Each row is a point on a landscape with many peaks, with its height.
A climber steps from a point to whichever of its 2 nearest points has the largest rise for the distance, and stops where none of them is higher. Distance is the straight distance between rows; heights are no part of it.
q_35: [ -9  31   4 -12 -41  17 -23  -3  21   1  -2  12  60  37  22 -44  -2  31
  24  -7  -4  -9  15 -56   9  20   9 -31 -16  48  -3  28 -18   1  16 -11
  49  33   2 -33  24  -4 -18 -51  -3 -51]  (h 54.0)
q_287: [ 10 -24 -34 -12 -47  11 -74  10 -47  -6   2  19  53   2   5 -28  29  20
  20  10   4 -16   0 -60 -17  41  38 -18  20 -36   4 -37 -38  15   9 -41
   0  24 -61  15 -16  33   1  -8  -2 -15]  (h 64.0)
q_584: [  5  22   8  33  16   5  31   8  41   6 -10 -24 -49 -36  -8 -34   5   1
  12   7  -2  -7  -7  10  17 -39 -17   5  -3  14  25  29  16 -20   3  19
 -28  15  30  -3   2   7  -4  22 -19   2]  (h 47.0)
q_204: [ -7 -11  18  14 -14 -41  55  29  23  -1  -1  11  12  -8  12  10 -32   1
  25  36 -44  10  16 -27  11 -34   7  15   2  36 -13  13  34 -10  15 -24
  22  12 -18 -20  33 -22 -13   5 -19 -34]  (h 22.0)
q_134: [ 44 -27 -19  14  19 -19  27 -43  48   6  -7 -17 -13 -43   1  18   3 -37
  27   4   3  15  44   3  35 -38 -31  33   0  60   6   7  50 -26  -4  25
  -4  21 -14  20  31 -38  14  21 -13 -20]  (h 11.9)
q_732: [-20  10  10  10  41   8 -30 -15 -27  16  14 -30 -14  21  19 -18  10 -47
 -18  13  41 -31 -29  14  38  -7 -24 -42   1 -20 -16  18 -34  32  -2  39
 -52  -2 -28 -25   7 -45 -27  26   9 -12]  (h 31.3)
q_583: [  6  11 -11 -15  -5 -28 -33  -3 -17  13  14  25   0 -34 -33  18  17  27
  13 -49  14  33  20 -13  12 -12  12  39   0 -10  17 -24  -7 -11   5 -34
  13 -25  -1  16 -17  34 -10 -23 -62 -15]  (h 23.8)
q_939: [  5 -42 -13   3 -19 -16 -34  19   6 -18   1   5  14  18  16 -23   0 -10
  17  16  13 -18  71 -19 -43  -6  -5  -3  -3 -34 -33 -15 -21  18 -22 -24
   2  16 -25   4  -9   2   9   5 -23   9]  (h 8.9)
q_640: [  2   2  -5 -11 -13 -27 -53  25 -13 -25  32   6  23 -41 -39 -11  18  41
  32 -15 -11   9  22 -45 -49  -1  23  42 -29  25 -13  17   5  11 -22 -30
  28 -26   6 -15 -20  17  19 -27 -42 -30]  (h 4.3)
q_854: [-15 -22  11  -6   9 -21  -6  69  13 -11   9 -41  16 -33   6 -29  -5  -7
  38   8  16   5  42 -14 -40 -25  20 -26  16 -22 -40  20  48  -8 -29  43
   4   1 -34  -9 -14 -32  51  43  20  -4]  (h 66.3)
q_842: [ 31  10 -11 -30 -15   1 -38 -15 -15  -4  24  45  27 -36 -48  25  12  38
 -11 -40  18  36   6  20   5  20  14  29 -25  15 -23 -16  -2   2 -27 -16
  40  -3  22  -2 -34  36  23 -23   0  24]  (h 52.7)
q_755: [-13 -11  25  11   1 -23  48  55   6  25  -6 -10  27  12  24  22 -35  -6
  12  20 -14  -4   7  -3  21  -7  11 -15  15 -23 -11 -13  14 -26  21 -55
  28 -24 -17  -1   8  -6 -19  -7  -1 -23]  (h 25.1)
q_706: [-15  19  13 -22 -31  16 -11  -6 -16   8  26  31  65  48  21  26  -4  17
  -1   6 -22 -11  14  -3   8  20  34 -13  16  18  -7 -33  -3  -5  13 -23
  44  -8  -6  -1  23   6 -17 -36   9 -12]  (h 57.3)
q_75: [-28  15  30   2  13  13  36  21  -4 -18  10   6  -6  28 -15  17 -21  16
 -48  18 -26  -5 -25  63 -47  13   2 -21 -29  -4 -15  19  14  33 -12  20
  11 -26  36 -23 -20  14   3   8  37  49]  (h 29.6)
q_351: [  3   9  -6  -8  -3 -19  21  54   2   2  -9   8 -18 -40 -20  14 -11  33
   6 -22   4  46  -9  20 -24 -22   9  14  48 -37   5 -14  38 -34  19  16
   8  20  -8  34  -8  22  26  20  14  23]  (h 67.7)
q_321: [ 15   8   8  26  43  -9  30  -2  63   9 -21 -32 -31 -40 -21 -13  -8 -13
   3 -11  31  16   7  21   2 -53 -52 -13 -39   4 -17  51  33 -34  -5  -7
  17   3  32  10 -22 -20   5   1 -37  -1]  (h 40.3)
q_158: [ -4  26  -7  19   6   9  -7  19  -3 -14   1 -16 -36 -34 -14 -45  20   8
  11  29 -32 -20 -34 -15 -22  -9   5  18   6   0  46  19   4  14  14  -2
 -38  -1  13 -13   6  15 -12  11 -11  -6]  (h 53.9)
q_374: [ -9  12  19   8  27  13  -4 -26  -8   8  19  16  -5   6  -9   8  -3  -9
 -23  24   1   4 -13  56  40 -15  -3 -25 -28  30 -44  24  31  11 -17  46
   6  17  18 -28 -13 -21   0  32   0  38]  (h 28.4)
q_839: [ 13  10 -28  -7 -12  -5 -30  10   5 -17 -30 -16  -7 -46 -15 -42  22  26
  29 -32  23  23 -31 -41 -30   9   2  12   3 -22  27  14  -1 -17  22  14
  -4  -1 -13  31 -20  24  23  -7 -22 -12]  (h 28.3)
q_357: [  1 -13 -23   2  16  12 -23 -25   7 -18 -26 -34 -24  -9  13 -52  28 -29
   0  -8  28 -22 -12   0 -39  21 -36 -19 -10 -39  19  -7 -27  28  13  23
 -41 -10  14  45  11  -8  29  18  29  22]  (h 23.7)
q_43: [-33   0  32   4  48   9  -9   5 -33   7  30  -9  17   9  -6  21 -10  -9
 -25  40  -2  -4 -38  37  18   3  20 -44 -40  14 -70  38  19  42 -32  58
   2 -10 -11 -39 -38 -45   0  23  16  16]  (h 31.2)
q_219: [  2  22 -12 -15 -24  22   9 -33  53  20 -41 -20 -25  41  22   6   4  20
   3 -99  52   7  17 -18  26  -1 -31  -8   3 -21  21   4 -41 -48  15  12
   7  21  13  36   5  -1   0 -30   5 -40]  (h 54.7)
q_948: [ -2   5 -18 -21 -28  -8  -1 -45  -3  18  -2  10  -3  38  23  67   8  -3
  -5 -40  14  -2  15 -30  54  20   8  15  30 -12  18 -45 -31 -26   5 -18
 -30   8 -13  22  16  -4 -27 -32  -3 -43]  (h 46.9)
q_872: [ -3   2  22  16  -7  -6  51  50  11  -1 -14  17 -27 -17 -21  14 -29  43
  -9 -17   0  38 -27   8   3 -18  16   1 -14  -9 -12  27 -18  -7  -7 -20
  -8   3  25 -20 -33  34  -4  -2  -5   3]  (h 30.7)
q_157: [ 54  -8  -1   5   7  33  17 -11  10  36 -32  44  -8 -16 -35   3 -15   7
 -26 -36  29  34 -25  43  48  15 -32  10 -21 -19   2 -29 -26 -35 -15 -83
  40   7  18  17 -51  34   7 -21   5  26]  (h 26.0)
q_760: [  6  23 -16 -11 -17   8  30 -12  43  -8 -47 -32 -30  14  14  -1   1  21
   2 -67  27   8 -27 -25 -24  16 -16   3   1 -23  52  16 -30 -30  34  30
 -11 -10  29  35  10   8  -2 -33  21 -27]  (h 62.9)
q_435: [ -6  36  -4 -10 -39  35 -49 -18   4 -24   8  23  46  32  -1 -48  17  35
  -7 -25  -8 -16  10 -31 -29  30   0 -22 -19  43   8  18 -36  38  -9  -1
  29  14  29 -31   7  17  -6 -42  -1  -6]  (h 53.1)
q_445: [ -9   7 -27 -15 -17  10 -80   0 -48 -11  19  19   2 -12 -19 -47  37  14
  11  11  -8  -1 -24 -35 -29  24  23  -1  32 -30  31 -22  -5  37  14 -15
 -33   4 -52  23  -8  43 -22   4 -29  -6]  (h 68.6)
q_769: [  7  -2  13   0  42  -6   9  13 -20  49   1 -17  18 -10  14  21  -2 -33
   0  16  25  -5 -34  -3  66   1  -3 -18 -26 -14 -16   0  -8 -20   3 -36
   7 -36 -13  -1 -25 -35 -37  -7 -35 -27]  (h 38.8)
q_702: [ -8  16   6  32  -4   2  18 -30  52 -24   0   6 -41  16  -9 -66 -24   7
 -14  41 -48 -23  28  27  -3 -69 -26   3  -5  32   0  15  29  -1 -10   9
   2  62  39 -13  38 -10 -23  34 -33  30]  (h 17.2)
q_834: [ -8  27 -14 -18  -6  13   5 -16   3 -19 -27 -33  -6  14   5  -1   4   1
  -9 -38  13  -8 -61 -46 -24  50  -3  12   4  -9  64  13 -54   4  43  28
 -40 -25  13  18  33   3 -23 -50  31 -41]  (h 54.3)
q_536: [-30   1 -10  -2 -24   6   0 -14 -23  11   6  17 -28  42  11  42   9  -4
 -19   2  -9 -23   3  -8  41   7  27   4  43 -43  18 -47 -25  -1   1 -28
 -57  15 -23   8  17  25 -34   4 -14 -12]  (h 43.6)
q_415: [  1   6  -2   5  17  15 -25 -13 -20  37  -1  -7  11  10  27 -20  23 -31
 -18  18  26 -36 -28   3  34  17  -7 -40   4 -35  17 -20 -23   8   3 -11
 -23  -8 -12   9  -4 -12 -10  13  14   7]  (h 28.8)
q_594: [ 25  -9 -38  -6  15   1 -64 -27   9 -16   3 -11 -13 -90 -36 -47  46  -2
  35   9  39  19  -2  -3  -4  -2 -10  15   1 -13 -11   5  41   2 -18  15
   3  18   0  19 -15   2  75  23 -16  33]  (h 52.2)
q_332: [-11 -21  -1 -20  13 -35 -15  41 -24  -4  33  -5  38 -19   6  39   4  -4
   0  18 -10  -1  41  26 -56  -5  18  17  23 -26  -9 -43  25  15   9 -13
  30 -36 -23  29  12  -5  21  -3  15  31]  (h 40.5)
q_671: [-38  -1  33   6  -7  22  28  17 -33 -14   8  10 -11  48  -3  19 -16   2
 -35  24 -27 -19 -46  22 -18  20  24 -18 -11  -2  10  16 -27  48  -6  30
 -35 -23   8 -48  -6  15 -22   5  34  11]  (h 24.9)
q_830: [-34   4  13  22  26   5 -20 -20 -33  17  19 -14   3  40  16 -12  11 -63
 -12  51 -18 -41 -26   1  40 -22   0  -6  14  20  -1  13  -4  26  21  30
 -50  -9 -37 -33  42 -50 -49  19 -15 -26]  (h 34.2)
q_744: [ 13   3 -16 -22 -37  17 -10   4  15  -8 -32  17  30   2 -12 -18  -5  38
  -1 -68  32  19 -20 -14 -23  27  -4   5 -33 -33   4  -6 -42 -25   6 -37
  56 -23  15  27 -44  41  13 -51   0   6]  (h 41.7)
q_407: [-34  -8   1 -36  28 -30 -27  -5 -29 -15  34 -18   6  42   9  46   0 -12
 -13 -18   5  -8  49  25 -65   8   2 -15  16 -31  -6 -27   7  40  -4  30
   5 -47 -13  31  12 -10  15   3  13  21]  (h 44.7)
q_825: [ -9 -33  -3 -23 -15 -26   0  -9   2 -44   2 -24   9  49  30  26  -9 -12
  -8   0 -10 -18  54 -21 -81  26   4   4   5 -10   1 -15 -19  36   5  26
  -9 -14  -8  15  29 -15   6  -7  25   9]  (h 51.3)
q_362: [ -4  -1  -2   3  13 -33   1 -10  -1  34   7  15 -38 -14 -13  41   8  -1
  12 -29  15  28  40  11  51 -48   1  28  30 -13   6 -26   9 -24  -3 -25
 -25  -6 -10  22   5   4 -16   5 -66 -19]  (h 22.1)
q_474: [ 13 -31  -4   0  27   1 -14 -31 -32  29  20   9  10   3  24  22  11 -61
 -21  62   6 -36  -5  39  31  11 -17  -7  -1 -15  -5 -46   3  18  -7 -35
 -13 -25 -15  18  10 -15  -7  24  -7  33]  (h 26.3)
q_797: [ 28 -20  -8  23   7   1  67   8  -4  -1 -19   9 -22 -44  -5  38  -2 -21
  -2  47 -42   5 -32  33  11  13   3  55  24  23  27 -18  33 -27  14 -14
  -2  -3  12   3  23  10  16  21  46  30]  (h 18.1)
q_808: [ 20  -2  -2 -19  26   0   3  13 -46  14   5  47  12 -55 -37  53  10  29
   3 -19  -5  44 -33  22  38  13  31  31  -4  13 -12 -22  13 -24  -7 -29
  18 -19   3   8 -37  17  10  -5  -1  17]  (h 57.8)
q_213: [-17  20  13   3  56  -7 -19  12  10  -1  15 -32  11  11   5 -38   4 -31
 -18  35  -9 -25  -9  16 -39 -13 -10 -40 -31 -12 -40  35  27  29  -9  10
   6 -20   2 -14 -16 -51 -10  16  -1  11]  (h 48.3)
q_779: [ -5 -22  22  -5  57 -15  -1  -4 -31  21  17   9  12 -12  -6  43  -9 -24
 -15  28   7  27 -35   6  67 -15  22 -13 -55  28 -74  37   0   6 -18  28
   1  -9 -21 -24 -35 -48 -31  15 -25  -9]  (h 33.8)
q_990: [-19 -25  25  -4  34 -32  33  39  -9  19   8 -36  18  23  36  44 -21 -45
   1  33   0 -25  12 -14   2  -4  20 -34  10 -34 -11 -15  14  -8  13  -4
 -17 -36 -45  19   5 -42 -27  24  18 -17]  (h 27.9)
q_885: [ -3  14   6  -3  -5  -1   9  58  -1  -7  12  -6  16 -52 -12 -14   2  36
  22  11  -7  15   4  15 -31 -27  24 -14  36  -5  -6   5  56 -10   1  39
   8  29 -11  -5   1   2  52  43  36  25]  (h 75.8)
q_443: [-31  38  20   6   8  57  -7 -35 -25  31  12  22  12  56   8  11   7   0
 -28  -3  -2 -12 -31  41  52  -5   3 -40   2  36 -10  18   7  -2   3  46
  14   8  11 -23  -4 -20 -13  11  11  13]  (h 25.9)
q_623: [ 46 -36 -19   8  27 -14  -2 -22  12  31  -7   0  10 -30  10  32   4 -41
  14 -15  38  21  48  12  31 -24 -37  14   6 -11  -5 -35  17 -39   4 -47
  33  -8 -20  42  -7 -20  17  -8 -33   0]  (h 18.9)
q_454: [-25  39   7   5 -13   6 -36 -15  19 -19  34  13 -37  21 -14 -47  -9  36
  -1  -8 -31  -6  47  17 -10 -62  -4 -11  22  34  -6  12  21  12 -25  35
 -12  42  24 -28  23   1 -16  27 -44  14]  (h 14.7)
q_950: [ 10 -37 -32  -4 -32 -36 -44  19 -15 -32   4  -7   0 -37  -7 -10  15  15
  40 -17   0  16  45 -57 -63  -6   6  54  11  -5  13 -14 -14   0  -1 -24
   1 -14 -20  17   6  22  26 -12 -48 -12]  (h 5.7)
q_425: [-24  11  11   1 -11   0  44 -27  31 -22 -10   4  -7  59  27   4 -21 -11
 -31  32 -49 -20   6  26  -9  -7 -13   2   0  28   8   3  11   7  12  12
   6   7  27  -6  45 -11 -29  -5  10  10]  (h 29.8)
q_59: [-25  -6  -3  -5  12   2 -28  -5  -2 -23 -22 -59 -16  36  33 -31  13 -33
   3 -19  21 -36  14 -24 -65  21 -34 -36  14 -28  10  17 -29  33  12  59
 -43  -9   1   8  28 -41  11  13  43   1]  (h 27.0)
q_55: [-37   1   2   4   6 -17 -29 -16 -25  -9  31 -13 -26  36  11  -5  18 -34
   4  19 -24 -36  23 -27   7 -19   9  17  47  10  21  -6 -17  34  -2  29
 -76  -2 -39 -29  44 -30 -49  15 -25 -39]  (h 37.2)
q_207: [ 38 -20  -6  22  10  33  54   8  10  14 -27  45 -21 -30 -26  13 -17  -3
 -33  14 -11  24 -18  65  23   4 -22  31  -1  -2  11 -28   4 -29 -10 -57
  28  26  23  -2 -18  29  10   0  30  52]  (h 23.3)
q_759: [ 18   4 -20  10 -24  -5 -26  14   6  -2 -14  11 -17 -47 -32 -37  17  31
  10 -32  26  28  -8 -18   0 -15  -6  23 -22 -23   4   4 -19 -15  -3 -56
   8   0   6  -5 -40  36   8 -12 -60  -5]  (h 25.8)
q_560: [-28 -18  14  19  -6 -12  41  27  17 -14 -10 -35 -47  63  23  -2 -34 -22
 -27  11   5 -30  21  -1 -24   3  -6 -34   4 -53  -1  11 -41  18 -11  16
 -58  21  -5 -12  -3  -3 -37  28  24  -8]  (h 35.2)
q_815: [ -4 -14  19  -9  43 -18  -5 -16 -31  40   7  28   0 -18 -15  51  -1 -11
   1  -4  14  33 -14   6  89 -22   7  16 -39  21 -42   4  -9 -12 -10 -37
   9 -26 -10  -5 -36 -21 -44  -9 -66 -21]  (h 36.1)
q_886: [ 14  -7  -6  16  -3 -14  -5  55  13   5 -20 -42  29 -52  11 -37  22   5
  47  -3  12   3 -15 -51 -32  -4  15   3  -3 -19   1  27  13 -32  20 -10
   6 -19 -35   6 -18 -11  36   0  -4 -21]  (h 31.1)
q_179: [ 39  -9 -14   8  14  -8  12 -18  52 -18 -11 -27 -14 -67 -14 -13   1  -1
  33  -6  19   7  28   3  -4 -25 -32  11  -9  46   0  31  46 -30 -10  45
   9  30  26   5  11  -9  52  17   9  11]  (h 13.7)
q_713: [ 38 -26 -26   4  33  -2  37 -32  -4   6  -6  -8 -38 -28   9  35   2 -35
   6  21  -5  12 -11  31  29  24  -3  17  40  -3  26 -31  37 -19   6  24
 -32   6 -13  32  19  -8  37  35  59  29]  (h 21.1)
q_234: [ 39  14 -24 -22 -44  15 -38  -7   6 -21  -5  20  27 -31 -33 -23  11  54
   5 -54  33  35 -16 -12 -28  31  10  11 -29  -2 -12  10 -17  -8 -18  15
  43  20  19   8 -40  51  46 -20  14  16]  (h 47.3)
q_573: [  6 -11  14  19 -15   1  56  62  10   4 -12  24 -12 -20 -21   5 -29  27
 -24  24  -6  16 -14  49 -22 -18  -3   6   6 -36  -7 -11  -1  -9  -2 -47
  12  18  26  -6 -17  37   3   1  26  45]  (h 27.1)
q_342: [-12  31  -9   6 -25  23 -48  -2 -19 -25  19  14   5 -17 -21 -58  31  35
   7   5 -31 -20 -17 -30 -35   4  14   8   9  32  37  23  -6  30   0  -5
 -14  12  17 -35  15  33  -5 -15 -10  -8]  (h 60.9)
q_448: [ -1  12 -36  -4 -22   4 -71 -23 -20 -37   8   7 -37 -25 -33 -65  25  25
   4  15 -24   4 -14  -7 -45   5   2  21  38 -12  34 -22  13  55   3  14
 -38  16 -13  29  12  46   9  28 -27  40]  (h 62.8)
q_914: [ 12  38 -30  -6   8  16 -79 -37  -3 -11   6   8  -3 -59 -33 -66  65  27
  21  -5  -3  -4 -10   0  -2  -8  -6  12  15  15  30 -10  29  18   6   7
   0  21   5  28   1  25  30  12 -32  33]  (h 57.0)
q_308: [-30  31  21  -1   0  23  32 -11  19  -4  -3   8  13  67  27  -1 -16  -2
 -41   4 -20 -28 -11  53 -31  11 -23 -36  -4  -7  21 -12   0  18  17  -4
  23 -30  44   3  13   3 -13  -9  39  41]  (h 35.1)
q_681: [ 52 -12 -22 -13  36  15 -13 -61   0  39   5  20  -5  -6  10  20   2 -33
  -4 -19  42  15  25  44  68  11 -42 -10 -13   6 -26 -39   1 -23 -24 -16
  40  17   4  38  -7 -20  19   7   4  10]  (h 21.3)
q_912: [ 23  29   3  13 -10  15   9 -41  46 -22   3  -2  -9 -18 -24 -25  -6  20
   0  -4   4  -6  14  28  13 -21 -26  -9 -33  69 -16  38  33  -7 -25  59
  19  59  47 -17   4  -1  26  21  18  26]  (h 16.7)
q_790: [-11   8   9 -14  33  -2  15  47 -36  24  -8  36 -19 -31 -29  41  -3  39
 -11 -14  -7  46 -35  39  14 -10  32   7  36 -46  -7 -33  19 -27  21 -26
   3 -17  -9  34 -34  20 -12  15  -8  31]  (h 62.0)
q_37: [-35  -2  32  -7  25 -28  26  40  -8   2  12 -23 -21  36  13  12 -20 -17
  -6   2  -5  -8  11 -24 -10  -8  21 -23   5 -16 -11  25 -15  12  -5  34
 -41 -10 -31 -17  -3 -30 -41  18  -1 -37]  (h 30.8)
q_286: [  3   6   5  22 -30  11  34   7  30   7 -41 -19   7  24  30 -25 -28  -1
  14  -1   9 -15 -39 -61  42  32 -18  -9  -7   8  24  27 -55  -2  16 -17
 -13  16  11 -43  20  12 -32 -40  19 -61]  (h 76.0)
q_384: [ -9  29  10  29 -17  30   6 -56  28 -25   4  -5 -25  30  -9 -51  -1  -1
 -21  27 -40 -39 -12  29   8 -28 -25   5 -14  70   3  28  13  21  -6  45
   1  46  42 -31  31  -4  -5  27   4  30]  (h 20.5)
q_479: [-18  -1   6 -26  14  -8 -46  38 -26  -9  27 -32  37 -28  -9 -16  19  15
  26  -4  14   4  14 -17 -51  12  44 -28  17 -22 -24  15  37  14 -13  54
  18 -21 -36   3 -18 -11  61  14  28  -5]  (h 59.7)
q_625: [-35   0  39  21 -17  26  50  12 -12 -20  -2  13   8  49   3  20 -24   4
 -18  46 -47 -12 -42  21   4   0  29 -22 -25  46 -26  40  12  22   4  47
   8   4  12 -53   7  -8 -18   9  36   8]  (h 21.2)
q_849: [ 45 -46  -5  25  11 -40  63 -12  14   4  -4 -12  -8 -43   1  66 -24 -42
  16   2   5  36  20  -3  17  -8 -13  38   2  41  -3   9  28 -25  -5   7
  -8  -3 -11  17   5 -19  14   4   3 -20]  (h 14.4)
q_6: [ -7  -8  13   8 -38 -17  50  49  -1 -25   2  10 -16  21   5  10 -41  31
   4   7 -25   9   7 -20 -41   6  17  13   3  -3   5  11 -15  13  -5 -15
  -6   2  15 -31   5  31  -2 -13  16 -19]  (h 35.8)
q_26: [-59   0  12  -1 -24  -8  10  -1 -27 -12  16  13 -50  42  11  43   4   0
  -9  10 -41 -16  11 -16   9 -14  33  29  55 -11  17 -22  -9  22  -9  21
 -86  12 -22 -15  29   9 -30  17 -24 -37]  (h 40.4)
q_46: [-10  -4 -16  -8 -32   8 -36  17  13 -25 -12   6   1  10   1 -56  10  21
  10 -21  15  -8  38  -4 -69   4  -6  -8  -6 -37 -15 -10 -34   7 -19  -1
  13  15  14  15 -17  27  40  -1  -3  36]  (h 10.8)
q_846: [-14 -21   2  -8 -37 -24  34   4  28 -33  -4 -12  -1  72  36   0 -43   1
  -7   5 -19 -13  34 -45 -39  18   2  -9  -2   0  -3  10 -32  18   1   5
 -12  19  -2 -17  31  -6 -30 -21   9 -30]  (h 42.8)
q_605: [ 11  -5 -12 -24 -58   3   8 -19  -4   4   2  19  46  47  23  45 -11  18
  -7 -33  13  -3  19 -39  22  53  28  -8   7  -5  -1 -31 -41 -13   2 -15
   7  21  -9   0   4  25 -16 -36  31 -29]  (h 51.6)
q_658: [ 11   7  -2   7 -14  28  25 -25   3  -2 -28 -20   3  10  16 -12   0 -21
 -10   3   1 -30 -66 -24  32  55 -12  11 -14  12  50   5 -55   7  19   1
 -26 -17  11 -19  24   8 -29 -36  41 -30]  (h 61.7)
q_749: [-17  -1  13  23 -17  10  38 -37  17 -23  -5  12 -33  25  -9  -2 -12  -9
  -2  54 -54  -8 -14  10  47 -28   1  35 -12  60   1  22  14  -2   4  18
 -12  30  32 -35  40  -3 -33  14 -18 -13]  (h 24.8)
q_88: [  0   2   8  -8  46  -5 -40  22  -6   1  28 -33  34 -30  -4  -6  25 -11
  -1  36   8 -15  -5  16 -33   8   9 -20 -15 -19 -48  13  47  21 -25   8
  20 -34  -5  -4 -21 -25  43  22  16  17]  (h 53.8)
q_140: [ -2  20  -5  -4 -18  -9 -31  13  15 -21  12   6 -22 -21 -23 -33   8  35
   8 -24  13  17  42  12 -29 -37   1   6  17  -2  -4   0  18  -7 -18  23
   4  29  25  -2  -2  23  31  15 -29  25]  (h 12.9)
q_895: [-11  22  18 -13  45  -2  -3   8  17  18  -1 -17  24  14  12 -18   5 -23
  -7   9   8 -13 -16   4   3  -8 -19 -25 -39  -8 -11  20  -7  -5  17 -26
  25 -38  17  10  -7 -43 -36 -23 -24 -10]  (h 42.9)
q_907: [-34  -2   1   2 -16   9   6  18   8 -27 -17 -31 -22  67  35 -32  -5  -8
 -13  -8  -9 -39  28 -10 -82  12  -9 -41  41 -54  27   0 -20  32  12  22
 -45  11   4   7  12  -5  -2  24  45  21]  (h 30.5)
q_729: [ 34 -43  -8  14  25   8   4 -41 -36  22  13  -1  -3 -24  24  26  11 -56
   6  56   6 -17 -15  26  64  26   0   5   6  20  -7 -29  25   4 -12  21
 -26   6 -22   0   2 -26  27  41  29  26]  (h 23.6)
q_79: [-12   7  22 -34 -22  26  -7 -20 -36   1  28  45  65  30  -8  38 -12  17
 -16  -4 -30  -7 -27   9  16  52  27   6 -27  31   7 -16 -14  15   6 -31
  50 -59  16 -26   2  16 -23 -55  19  -3]  (h 51.1)
q_516: [ 15 -12  -6  12 -35  10  15 -13  50   1 -49  13   1  14   4 -18 -15   7
 -10 -52  35  22  27  -9  -4  -5 -55   4 -35 -16  -3   7 -48 -28   5 -60
  48   0  25  24 -20  25   3 -50 -30  -5]  (h 35.3)
q_300: [ 12 -24  -5  -7  27 -43   6 -22   7  32  21  15   5 -10   3  52 -13 -32
   8  -7  13  29  46   5  42 -46   0   4   0  10 -28 -19  27 -25   5 -12
  14  -2 -34  22   7 -41 -22   5 -51 -21]  (h 20.7)
q_736: [ 27 -33  12  31  11  15  74  38 -28  31 -37  21 -12 -35   5  37 -20 -15
  13  51 -38  15 -61   9  60   7   6  38  14  10   9 -15  24 -46  23 -60
   7 -16  -8 -15  -8   6   8  16  28   5]  (h 15.4)
q_762: [-22  31  10 -21 -15  19 -13 -21 -34  -6  28  29  22  12 -26  35   8  33
 -18 -25 -23   3 -25   5 -13  32  36   8   2  31  29   4   0  15   6  26
   6 -31  18  -9   5  33  -5 -31  19   5]  (h 45.1)
q_656: [ 13  22  -2 -26   9  23 -15 -60  -2  37   9  25   6  50  16  22  -4   0
 -20 -36  15   8  17  35  71   8  -9 -26  -9  23 -25 -14  -1 -25 -11  27
  29  31  -2   6   0 -29 -11  -1   6  -9]  (h 23.5)
q_311: [ 35   9 -10   5  10  30   2 -26  26  41 -44   1 -12 -14   0 -21   5 -12
  -7 -30  37   3 -21   3  43   1 -48   4 -24 -17  32 -17 -36 -27   3 -75
  32  -8  20  30 -29  13  -2 -27 -12  -7]  (h 29.7)
q_223: [ -4  25   9 -12   4  34  21 -22 -23  12   5  13  28  29  18  40   3  -1
 -23   6 -23 -15 -33  36   3  31   5  -3   7  18  29 -19  20  -6  16   9
  22 -25  22   1  13   3   1 -10  46  28]  (h 40.2)
q_24: [ -2 -29  -7 -11  -1 -44 -31  25 -19 -19  26 -15 -16 -16  -6  -3   6  -7
  25   1   9   2  50 -41 -38  -7  21  18   5  -7  -7   1 -12  30 -29  19
 -29  -6 -35  -9  -7   2  10  20 -24 -25]  (h 7.2)
q_122: [ 14 -12   4  16   9 -29  15  34  31  -4  -6 -28   1 -28  -1  -4  -5 -10
  20  -5  16  14  29 -12 -32 -27 -13   8 -16  -1 -14  31  21 -21  -6  -6
  13 -17   1   5 -18 -11  15  -2 -27  -7]  (h 35.0)
q_604: [ 59 -41 -17  19 -11 -31  30  -1  -2  30 -12  -2  21 -48   6  50   1 -21
  19 -24  23  41  30 -23  22  -4 -10  38  24  15  -3 -25  23 -50   6 -29
  20   5 -32  17  -6  -4  39 -14   4 -18]  (h 16.8)
q_178: [ -8   7  10   4 -38  14   6  45   9  -7 -12 -12  43  32  23 -44 -22  17
  28  18 -15 -16 -15 -60 -12  42   8 -32 -22   7  -5  33 -35  16   6 -29
  21   4   1 -48  13   1 -19 -46  25 -48]  (h 61.6)

Where does a climber stop that starts at each point below?
q_474 => q_706
q_681 => q_885
q_736 => q_825
q_604 => q_342
q_640 => q_342
q_357 => q_706
q_157 => q_885
q_769 => q_885

Call two points neighbours if one is among the 2 nearest of the other. Go from one point of each pair to the other, from neighbour to neighbour, staying as high as possible. Name the lowest point that can't be avoided.
q_342, q_885 => q_516
q_342, q_286 => q_435
q_286, q_760 => q_834
q_560, q_706 => q_357
q_885, q_825 => q_332
